Each row is a point on a tangle of strands that fork, close into loops and nearly touch. The rows are in no order.
Two points are linked if the straight distance between their rows is under 70.9. Some points are linked to none.
Bosu: -16; -3; 28; -23; 0; 51; -8; -3; -14; 4; -19; 3; -31; 6; 35; -6; -23; 11; -1; -16; -26
taru: 3; -13; 2; 24; 30; -14; 10; -24; 22; -15; -8; 3; 2; 4; -17; 21; 22; -16; -17; 9; 18
Zozo: -32; -8; 20; -17; -10; 11; 17; 30; 15; 20; 4; 34; 31; -17; -7; -37; -3; -7; 45; -14; 10
teb: 12; 28; -15; 29; 1; -4; -9; -38; -3; 24; -4; -5; 21; 8; -17; 46; -3; -20; -14; 2; 6
pigal: -11; -10; -12; -8; -30; -19; 3; 47; 12; 15; 19; 10; 16; -12; -5; -30; 8; 20; 17; 1; -7
gepo: 1; 20; -14; 7; -16; 3; -6; -5; 6; 24; -1; -4; 19; 11; -8; 20; -19; -11; 7; -6; 7
gug: -5; -31; 0; 0; 9; -29; -5; -11; -22; -52; 21; -30; -21; -9; -1; -37; -5; 38; -16; -6; -10
riri: -22; -6; -14; 41; -9; -24; 6; -34; -3; -13; 10; -19; 22; 13; 4; -32; -4; 17; -24; 5; 13
Dak: -29; -19; -5; 2; 21; 6; 25; 42; 14; -26; 12; 21; -37; -6; 2; 3; -7; 24; -2; 27; -1
febi: 29; 11; -3; -26; -25; -1; 15; 20; -13; 20; -27; 16; 3; 7; -15; 17; 15; -23; 13; -9; 1
ran: -5; -5; 12; -19; -15; 52; 3; -26; -26; 12; -14; 7; -32; 16; 34; -40; -21; -4; 7; -31; -5
megi: 2; -4; -16; 16; 13; -6; 22; -4; 5; -15; -32; 13; -9; 14; -23; 21; 7; 16; -11; 4; 15
Les: -4; -7; -14; -5; 21; -6; 18; 40; 15; -23; 12; 20; -24; -3; -19; 4; 24; 4; 11; 17; 9
poba: 33; 6; 8; -21; 8; -13; -13; 19; -19; -25; -16; -22; -24; -14; 0; 5; 9; 3; 10; -3; -14
nimo: -16; -10; 13; 7; 6; 14; 5; -46; 5; 12; -15; 12; 8; 0; 2; -15; -9; 0; 3; -13; 3
boka: -14; 21; -2; -24; 13; 30; -10; 18; 8; 13; 17; -1; -11; -1; 34; 25; -12; -11; -5; 22; -5
deni: -11; -6; -10; 42; 2; -16; 6; -29; 7; 10; 11; -9; 34; 13; -24; -23; 4; -8; -4; -3; 23
Defu: 12; 26; -39; -7; -20; 6; -10; 8; -21; -9; 5; -23; -26; 24; 12; -5; -17; 11; -10; 11; 4
Mupap: 0; 4; 28; -5; -14; 32; 10; -27; 14; 27; -15; 10; -15; -5; 4; -21; 0; -21; 9; -20; 14
vose: 26; -6; 8; 15; 10; -23; -11; 7; -40; -17; -17; 7; 2; 8; -41; 4; -4; 6; 28; -42; -17
mes: -18; 4; -10; 8; 23; 19; -19; -30; -6; 5; 39; -15; 11; 14; 19; 17; -36; -7; -7; 16; -13
Roka: -10; -16; 9; 16; 33; -14; -7; -21; -2; -55; 29; -19; -19; -10; 12; -15; -17; 43; -34; 21; -4
setu: 8; 2; -42; 11; -2; -7; 9; -6; -33; -27; 16; -23; -37; 33; -3; -14; -6; 7; -2; 3; 7
Metaz: -13; -16; 15; 4; -9; -13; 17; 19; -11; 3; -33; 35; 9; -16; -23; 3; -2; 28; -2; -12; -6
reze: 27; 3; -26; 18; 2; -20; -16; -10; -2; -20; 21; -36; -4; 3; 2; -14; 26; -12; -13; 9; 14
Nodet: -22; -10; 22; 31; 13; 12; 7; -40; 9; 35; -10; 4; 29; 11; -16; -12; -4; -17; 13; -16; 27
benub: -22; -5; 20; 7; -17; -7; -3; -12; 13; 6; -16; 4; 34; -29; 21; -5; -11; 25; -27; 13; -14
num: 14; -21; 12; -12; 30; -14; 2; 8; 13; -33; 17; -4; -20; -10; -30; -15; 41; -17; 24; -9; -6
siza: -19; -8; 14; 19; 11; -27; -7; -10; 0; -17; -8; 4; 38; -22; -4; 12; -28; 31; -26; 6; -14
tela: 5; 14; 17; -1; -30; -3; 3; 8; 26; 27; -22; 1; 31; -21; 12; 21; 7; 5; -32; 16; -3
mal: -11; 5; 5; -28; -7; 59; -13; 3; -32; 30; -7; 19; -35; 16; 18; -30; -15; -32; 35; -30; -9
menal: -1; 11; -8; -7; -21; 12; 49; 10; 20; 31; -18; 23; -15; 16; 0; 2; 14; -12; -10; 6; 33
peraf: 18; -16; 3; 20; 28; -25; 1; -13; 5; -24; 21; -20; -10; -5; -11; 2; 41; -16; 1; 3; 15
bef: 45; 24; -1; -17; -25; 7; -14; 6; -29; 28; -25; 10; 5; 5; -18; 54; 11; -25; 15; -13; -10
Tufu: 5; -1; -8; -12; -3; 9; 52; 44; 12; 29; -14; 31; -18; 15; -23; 10; 36; -28; 16; -5; 31
kabek: -24; -5; 26; -4; 28; 12; -4; 20; 31; 22; 21; 21; 34; -25; 2; 47; -4; -25; 3; 16; -2
tagal: -26; -27; 9; 6; 26; -1; 32; 13; 11; 10; -7; 43; 5; 11; -41; -24; -2; -3; 42; -15; 5
dorat: -21; -5; -3; -10; 16; 13; -2; 19; -16; -24; 19; -8; -25; -2; 25; -6; -42; 26; -4; 17; -22
zuk: 32; 24; -18; -9; -4; -8; -18; 11; -4; -6; 24; -36; -28; 10; 8; 12; 29; -24; 4; 13; 13
ludip: -9; -5; 16; 6; 15; 13; -35; -24; -2; -3; 15; -6; 31; -17; 13; 29; -17; -1; -7; 22; -25
bupa: -14; -7; 11; -21; 11; 23; -2; 14; -5; -16; -23; 14; -17; -9; 15; 16; -27; 22; -8; -3; -20
nez: 20; 17; 4; 8; -25; -25; -20; -21; -2; 13; 5; -23; 28; -7; 1; -30; 21; -3; 14; -12; -8
Bog: 22; 20; -25; -8; -22; 10; 19; 18; 25; 33; 6; -3; -17; 14; 13; 8; 31; -37; -8; 3; 39
povig: -22; -2; 32; -10; 1; 6; 2; 20; 33; 23; 27; 23; 5; -12; 7; -19; 13; -32; 28; -2; 13
zozu: 17; -6; 20; 7; -14; -21; -18; -10; -24; -8; -11; -15; 16; -19; 0; -41; 1; 14; 16; -28; -11
nebif: 38; 25; -9; -21; -20; 22; -33; -7; -39; 23; -11; -4; 12; 24; 5; 25; -8; -8; 6; -22; -25
guba: 17; -5; -8; -10; 7; -7; -12; -1; -36; -38; 22; -34; -45; 9; 0; -38; -1; 14; 5; -4; -7
mel: 7; 22; -16; 29; -24; -6; 1; -27; -13; 22; -24; 6; 32; 3; 1; -1; -12; 19; -9; -5; -5
vof: 5; -11; 17; 5; 19; -1; 11; -3; -21; 1; -36; 21; -3; 4; -40; 16; -3; -13; 29; -39; -10
Mep: -36; -17; -14; 3; 46; 8; 17; 19; -4; -43; -1; 18; -19; 5; -19; 13; -32; 42; -3; 22; -9
fibo: -13; 21; -14; 14; 2; 41; -23; -49; 1; 23; 25; -15; -7; 29; 27; 13; -30; -24; -7; -3; 2
fena: 8; -4; 2; 2; -21; -36; 12; -8; 24; -18; 5; -19; -9; -10; 17; -37; 25; 25; -34; 21; 9
gok: -12; -14; -5; 13; 25; -3; -4; -18; -15; -21; -18; 14; 29; 8; -15; 47; -33; 30; -18; 12; -22
funa: -26; -1; 8; 0; -37; -9; 17; 31; 3; 34; 0; 35; 44; -14; -15; -24; -4; 12; 16; -11; 2
Fevag: 7; 23; -6; -18; -32; 11; 8; 11; 29; 6; -13; -2; -4; -10; 19; 34; 17; 1; -36; 23; 7
lokiz: 15; 3; -5; 13; 1; 4; -15; -33; -11; 3; -23; -2; 24; 12; -9; 64; -26; 10; -28; 1; -12
Kez: -2; 21; -42; 13; 1; -3; -20; 10; 1; -18; 25; -22; -8; 15; 2; 26; -5; 14; -6; 30; 4
kup: -10; -9; 27; -13; 22; 11; 5; 21; 21; 24; -18; 39; 26; -19; -23; 38; 0; -13; 15; 2; -20
furi: 1; 11; -11; 6; 0; 3; -7; -16; 13; 4; 47; -32; 7; 3; 12; -27; 16; -20; -2; 11; 21
zot: -4; -9; -2; 17; -16; -43; -11; -20; 1; -29; 5; -31; 27; -11; 9; -41; -3; 27; -42; 17; 5
Rov: 26; 21; -21; -16; 14; 21; -20; 3; -19; 3; 22; -13; -23; 25; 15; 11; 23; -48; 15; -5; -1
gem: -12; -16; 33; -3; 36; 4; 10; 1; -5; 4; -40; 28; 1; -9; -27; 41; 6; -16; 0; -15; -8
besas: 15; -3; 5; 7; 3; 23; -6; -41; -24; 6; -31; 18; -20; 28; 6; 8; -14; -17; 13; -42; 12
san: 36; 34; -11; -17; -44; 2; 5; 6; 16; 33; -25; -21; -8; 3; 19; 21; 28; -23; -20; 7; 18
zoget: 45; 7; -18; -15; -21; -19; 12; 31; -20; -18; -34; -15; -34; -2; -1; 16; 30; -2; -7; -8; -3
Zose: -5; -3; 13; -6; -34; 1; 42; 8; -1; -7; -37; 7; -18; -1; 22; -20; -11; 26; -25; 1; -2
vif: 27; -3; -17; 2; -1; -19; 36; 12; -9; -8; -36; 4; -37; 18; -22; 1; 24; 10; -3; -13; 20
tanep: 10; -8; 12; -10; 15; 47; -6; -17; -31; 28; -35; 24; -29; 22; 2; 1; -18; -34; 33; -34; -5
robu: -29; -28; 27; 29; 27; -32; -17; -37; -5; -13; 21; 3; 30; -13; -3; -24; -18; 14; 5; -15; -5
dize: 5; -8; 9; -17; -25; -12; 39; 27; -14; -1; -39; 21; -2; -14; -6; 3; 10; 27; -29; 3; -6
lage: -33; 13; -33; 22; 17; -4; -14; -18; 18; -9; 43; -28; 9; 13; 8; 11; -16; 9; -18; 30; 5
sig: -7; -4; 14; -3; -20; -24; 14; 7; 46; 1; 12; 18; 4; -16; 14; -21; 19; 16; -16; 31; 21
papig: -4; -1; -29; -20; -10; -4; 7; 64; 9; 12; 21; 15; 10; 5; -6; -11; 4; -8; 34; -12; 1
Ref: 22; 8; 2; -2; 18; 25; -26; -36; -6; 13; 12; -17; -17; 20; 7; -6; 23; -46; 19; -11; 5
Des: 3; 10; -35; -18; -5; -11; 10; 61; 19; -17; 31; 9; -17; 9; -5; 9; 0; -4; 23; 16; -4
vumus: -20; 0; -12; -20; -7; 17; 6; 44; 9; -7; 30; -2; -8; -12; 24; -27; -28; 30; 7; 15; -4
milez: -14; -6; 36; -9; 31; 3; -21; -14; 31; 12; 2; 12; 29; -29; 8; 45; 6; -7; -13; 26; -19
raku: -7; 8; 5; -7; -34; 12; 4; -7; 5; 5; -17; -5; 4; -8; 35; -4; -30; 30; -33; 12; -4
medig: 27; -4; 9; -10; 16; -29; -18; 29; 4; -21; -3; -11; 2; -19; -16; 10; 25; -20; 26; -2; -17
gure: 24; 15; -2; 1; -22; -23; -32; -8; 1; -8; 5; -20; 29; -9; 12; 7; -2; 4; -12; 13; -10
vude: 14; 11; 20; -10; 7; 23; -44; -41; -1; 6; 9; -28; 7; 1; 25; 0; 0; -26; 8; -13; -16
gup: 3; -27; 13; 14; -2; -38; -35; -19; -33; -31; 9; -28; 5; -26; -12; -47; -4; 20; 6; -11; -12
nudu: 14; -8; -10; -27; -1; 11; 25; 44; -9; 11; -22; 22; -22; -8; -15; 5; 13; -11; 27; -22; 17
demum: -25; -7; -27; 3; -16; -13; 2; 27; 7; 3; 38; -2; 21; -6; -4; -21; -28; 28; 10; 5; -4
zifo: -2; 8; 6; -19; 5; 25; -35; -24; 10; -1; 44; -38; -2; -14; 22; -6; -4; -28; 10; 7; -3
gume: -17; -10; -13; 33; 30; -16; -14; -30; 11; -37; 26; -11; 9; 5; -6; 6; -18; 17; -35; 27; 1
Rolef: -16; -20; 11; 13; 9; -10; 39; 9; 10; -1; -8; 27; 9; -6; -21; -28; 21; 14; 6; -3; 0
gev: -5; 4; 21; -5; -8; -8; 8; 8; 32; 20; 5; -4; 4; -6; 8; -15; 34; -14; 3; 5; 16

A fork is a point with three links, a tip a point with one. Leave the first point through the second and follow the links. Name the first fork or tip that comes.
povig; gev -> Mupap
Mupap; nimo -> pigal
nebif; bef -> benub

A tip is a point with one link. Name the tips that can be reached along the links from each point below, in the order of the rows.
kabek -> vose, fibo, gure
Des -> Mupap, Mep, besas
Zose -> tagal, nebif, mel
